A landscape with many peaks, sampled at points; each row gives a point and its height.
A climber steps from a point to the highest of its 2 nearest points, and stops where none of them is higher. Distance is the straight distance between rows; heights are no part of it.
j602 h=354: [151 149  79 133 131 126 150 224  92 169 149 137 156 137 107 128 163  99
 110 150 141 158  59  89 172]
j158 h=508: [155 126 131 171 148 108 189 116 161 123 139 131 135  98 134  92 144  96
 120 110 138 154 178 188  73]
j371 h=868: [172 156 123 117 128 157 100 143  91 135  86 120 102  63  95 115 129 154
 164  73  97  66 126 144 121]
j282 h=547: [138 111 139 120 159 112 125 101 140 149 111 120  91 122 112 101 147 124
 139 160 159 130 129 209 167]
j861 h=246: [ 99 142 163 150 120 137 204  53 147  72 138 147 126 190 186 108 113 152
  73 141 143 141 161 130 139]
j412 h=640: [153 153 149 108 129 158 110 137 122 102 107 128 114 105  94 136 108 145
 155  74  80  58 155  93  81]
j141 h=352: [122  85 153 162 156 119 135  91 143 149 156 159 176 150 174  96 149 117
  95 137 153 165 107 150 109]
j163 h=184: [127 138 143 151 130 134 100 158 157 147 164 153 120 166 116 134 108  81
 145 144 110 115 129  97  81]
j276 h=205: [107 110 142 136 127 116 167  66 146  85 130 133 167 160 183 114 129 154
  80 130 144 173 150 124 116]
j873 h=244: [128 113 106 159 138 118 156 107 105 159 118 137 159  66 172  93 148 138
 115 104 144 155 118 198 132]
j773 h=442: [114  78  87  76 118  90  80 187 117 127 127  77 171 128  98 179 146 143
 120 158 142 188  97  69 161]
j178 h=716: [169  77 115  78 166 113  69 173 124 114 122 102 141 133  60 165 166 118
 147 173 148 136 107 119 136]
j804 h=174: [126  94 140 112 152 102 134  79 149  85 121 121 178 142 152 128 145 149
  87 126 143 162 150 112 108]
j935 h=535: [171 103 128 100 169 126 102 145 126 115 108 116 151  98  83 137 160 128
 133 112 123 108 128 117 109]
j332 h=593: [168 134 114  92 144 156  85 158 117 118 100 120  89 124  68 145 150 134
 156 148 120  94 108 116 161]
j476 h=484: [147  95 130 107 156 117 105 117 128 110 114 111 168  78 111 135 148 138
 132  85 114 116 151 120  91]
j663 h=667: [138 141 135 112 147 146 112 103 118 130  90 123  92 102 111 115 144 150
 144 119 124  84 122 169 164]
j294 h=161: [136 108 142 128 142 137  62 165 157 134 162 138 133 183  98 160 119  92
 150 164 117 112 111  81  93]
j705 h=282: [124 151 101 161 121 139 166 140  96 172 143 154 134 114 158 103 151 117
 107 128 142 147  84 143 173]
j389 h=234: [ 84 125 142 128  89  96 104 123 147 140 150  93  62 131 109 141  80 102
 180 155 126 136 179 175 110]
j160 h=308: [124 129 170 191 132 145 201  74 141 113 165 165 152 167 187  97 126 116
  81 115 140 126 139 144 106]
j467 h=476: [131 128 131 141 123  88 170 118 166 121 140 104  99 111 106 110 123  87
 146 132 148 156 193 186  93]
j871 h=417: [105 168 120 136 100 101 189 118 171  80 127 104  94 122 127 124 104 114
 124 114 112 151 217 126  81]
j292 h=792: [162 179 137 140 128 156 142 122  98 140  98 132  84  79 112  98 127 139
 154  82 100  53 137 158 121]
j64 h=259: [ 68 136 154 135  97 107 130  94 165 133 127 121  71 146 134 112  83 130
 154 152 119 136 171 184 127]
j41 h=383: [107 176 132 137 109 123 203 106 169  73 132 130 106 159 144 124 104 125
 100 123 121 145 196 113 100]
j615 h=77: [ 55 156 152 125  93 140 123  72 138 141 118 145  72 178 170 109  94 164
 124 166 123 121 116 147 197]
j905 h=130: [143 112 153 111 151 146  73 140 159 121 151 143 100 198  88 151 138 104
 140 197 128 101 103  95 141]
j98 h=58: [ 45 152 131 116  78 132 116  83 131 136 117 138  95 159 179 131  81 170
 123 145 116 141 123 123 179]
j106 h=142: [140 103 137 100 162 121 131 101 142  93 121 127 189 155 133 143 145 143
  83 121 144 134 126  76 123]
j438 h=278: [ 53 135 158 139  90  98 146  69 161 121 114 109  88 127 163 104  89 158
 139 139 114 142 179 190 121]
j5 h=447: [132 158 120 133 117 102 168 127 156 104 117 104  89  99 108 118 118 107
 141 109 118 135 203 157  89]
j84 h=620: [155  93  91  83 133 112  72 206 104 126 132  93 136 119  63 173 150 116
 156 173 140 150 100 115 143]
j299 h=210: [105 139 135 119  95 111  94 151 151 117 145 105  74 135  95 150  86  99
 176 138 104 125 175 124  87]
j377 h=577: [149 138 139 106 119 142  70 146 128 106 106 106  83  98  76 146 112 137
 185 105  81  78 156 120  87]
j636 h=392: [132  55 166 133 175  94  89  98 152 151 151 146 175 166 148 103 153 114
 114 172 166 175  97 157 113]
j123 h=753: [159 129 132  82 150 165  97 125 116 113 111 133 103 155  87 149 162 156
 126 154 125  75  84  90 202]
j894 h=614: [163  94 124 106 175 116  95 159 130 131 129 125 143 132  82 135 164 105
 134 156 144 140 111 136 127]
j157 h=305: [ 65 156 114 150  75 101 183  87 149 107 112  99  98 105 172 115  95 146
 121 116 115 164 192 167 121]
j190 h=536: [146 107 118 170 147 108 175 116 139 118 135 127 179  86 155 106 150 111
 103  92 135 164 166 162  66]
j807 h=329: [125 113 150 190 141 136 170  93 134 141 166 168 179 144 191  95 137 112
  88 116 145 145 121 145  97]
j656 h=572: [146 135 105 156 126 109 160 144 117 139 124 122 153  61 142 108 139 114
 129  81 118 147 156 149  77]
j900 h=362: [127  72 113 106 142 108  63 177 131 142 144 115 182 157 102 167 139 123
 129 168 138 165  81  75 131]
j361 h=152: [135 165 111 139  84 165  84 180 107 162 131 139  95 119 116 144  89 127
 171 106  83  90 102  81 111]
j45 h=504: [158 112 145 135 175 115 169  91 151 125 115 131 115 113 119  86 166 118
 113 144 165 136 146 215 145]
j822 h=114: [ 91 152 135 129  92 154  80 123 119 153 107 134  74 121 138 131  91 157
 172 122  95  90 119 148 151]
j330 h=404: [136 135  95 127 133 131 131 205 105 163 157 139 170 166 113 147 160 112
 104 157 140 146  43  59 181]
j89 h=189: [115 132 125 132  88 136  62 169 133 141 151 126  85 141 104 159  81 102
 188 146  97 114 134 108  91]
j518 h=462: [145 129 116 134 121 134 193 104  98  77 102 115 186  71 166 136 116 148
 100  51 124 125 173 115  91]
j711 h=708: [170 177 126 129 118 149 153 146 101 120 114 133 125  83 113 120 116 129
 137  59  99  76 150  96  83]
j746 h=608: [166 169  86 146 113 114 168 181 100 150 117 122 128  69 117 111 135 102
 135  85 116 142 147 125  82]
j239 h=267: [118 108 119 146 147 117 109 161 141 154 168 143 194 181 136 143 134 102
  96 152 144 164  80  71 115]
j418 h=260: [124 117 106 169 135 123 159 146 105 178 141 150 168  92 167  97 149 115
 110 114 143 169  97 163 129]
j989 h=172: [124 121 111 134  85 145  51 190 114 165 147 123 107 113 109 165  92 112
 194 133  98 120 105 101  91]
j772 h=233: [ 96 130 118 160 122 118 110 168 155 165 181 149 159 196 144 144 115  78
 113 162 139 173  92  72 106]
j296 h=37: [ 52 149 115 119  72 137 117 110 126 141 136 146 124 164 185 145  78 155
 116 133 119 154 111  84 167]
j14 h=600: [128 124 129  98 147 117 116  95 134 121  84 105  84 104 107 117 143 146
 144 139 144 115 145 197 168]
j870 h=628: [137 160 119 143  97 170 174 127  53 154 110 142 140  77 172 127 114 151
 124  61 132  86  90 117 167]
j28 h=96: [130 113 165  88 149 142  79 100 159 108 123 137  80 191  99 133 136 138
 135 191 125 101 117 124 173]
j271 h=317: [125  64 123 119 153 118  72 163 130 162 152 127 212 158 126 152 139 142
 108 153 139 152  58  71 133]
j761 h=337: [ 93 164 121 137 101 127 200  80 139  82 109 122 112 129 172 119 103 153
  96 115 126 143 180 152 140]
j220 h=223: [118  80 116 128 133 119 123  97  97 146 106 122 186  57 168 118 148 168
 120  88 135 148 111 165 130]
j70 h=647: [170 171 100 128 106 121 130 177 105 136 108 111 104  69 100 123 124 113
 156  80 101 116 157 118  75]
j162 h=70: [110 114 160  91 128 125  76 100 157 114 121 119  58 180  96 136 108 137
 162 197 138 116 137 164 166]
j790 h=764: [146 129 145 116 138 169  95 118 105 135 106 140 122  95 115 127 128 159
 146  90 103  63 109 125 141]
j926 h=281: [114 144 177 176 118 151 215  55 123 104 148 157 121 166 193  99 122 140
  86 122 139 111 134 161 151]
j231 h=518: [137 116 134 123 146 131 143 106 124 106 119 133 173  89 142 128 131 144
 117  75 119 113 153 121  87]
j582 h=132: [108 182 106 129  81 162 100 151 101 158 112 135  75 120 129 133  93 146
 162 111  96  94 106 111 160]
j799 h=465: [158 104 150 154 180 115 161 111 155 148 156 148 137 147 124  87 175  92
 104 159 174 156 117 185 135]
j248 h=309: [142 155  87 145 129 133 173 172  95 157 141 146 152 119 139 120 156 114
  98 129 145 151  86 105 165]
j922 h=401: [157 154  86 119 126 125 220 120 101  65  95 111 167  94 150 139 140 138
  80  78 144 151 173 105 129]
j816 h=427: [139  69 157 136 175 100 102 105 144 152 145 142 147 133 127 103 161 106
 125 164 165 158 112 191 125]
j605 h=529: [162 120 127  94 129 139  65 155 125 105 107  98  81 106  62 156 128 128
 186 136 108  90 142 135 111]
j880 h=711: [168 176 132 139 121 165 171 118  62 142  95 135 117  66 139 108 133 149
 138  60 122  53 107 140 156]
j463 h=583: [140 125 120  94 143 152 113 140 110 133 134 137 139 162 108 157 154 147
 107 147 135 105  70  65 197]
j256 h=106: [147 116 141  91 163 127 172  93 135  56 112 119 199 165 138 154 135 149
  69 109 159 122 141  55 128]
j275 h=481: [141 126 117 117 142 144 131 161 107 148 156 143 171 174 120 156 160 134
  93 145 145 116  51  48 188]
j227 h=48: [ 95  91 161  90 122 114  53  97 146 111 116  99  76 142 103 148 106 146
 173 172 120 111 149 166 139]
j572 h=353: [150 150  89 141 128 137 221 134 100  95 121 128 181 113 161 134 144 127
  71  96 156 159 138 101 139]
j855 h=526: [118 109  80  90 110 103  89 195 106 141 126  97 133 120  97 167 139 122
 143 159 142 178  99 104 161]
j390 h=99: [ 71 143 160 140 102 147  89  97 137 159 124 148  65 150 150 107  90 149
 159 152 105  91 113 168 163]
j943 h=204: [ 96 149 146 167 115 139 112 144 160 163 187 166 124 192 147 130 101  81
 128 149 114 130 111  81 103]

Where does a climber stop that starts at each point below?
j296 => j711
j602 => j123
j361 => j711
j41 => j711
j294 => j178
j799 => j371
j276 => j371
j900 => j178
j98 => j711

Two climbers start at each pair of points below. Name the first point that both come to, or write -.
j162 and j816 => -
j256 and j190 => -
j141 and j873 => -
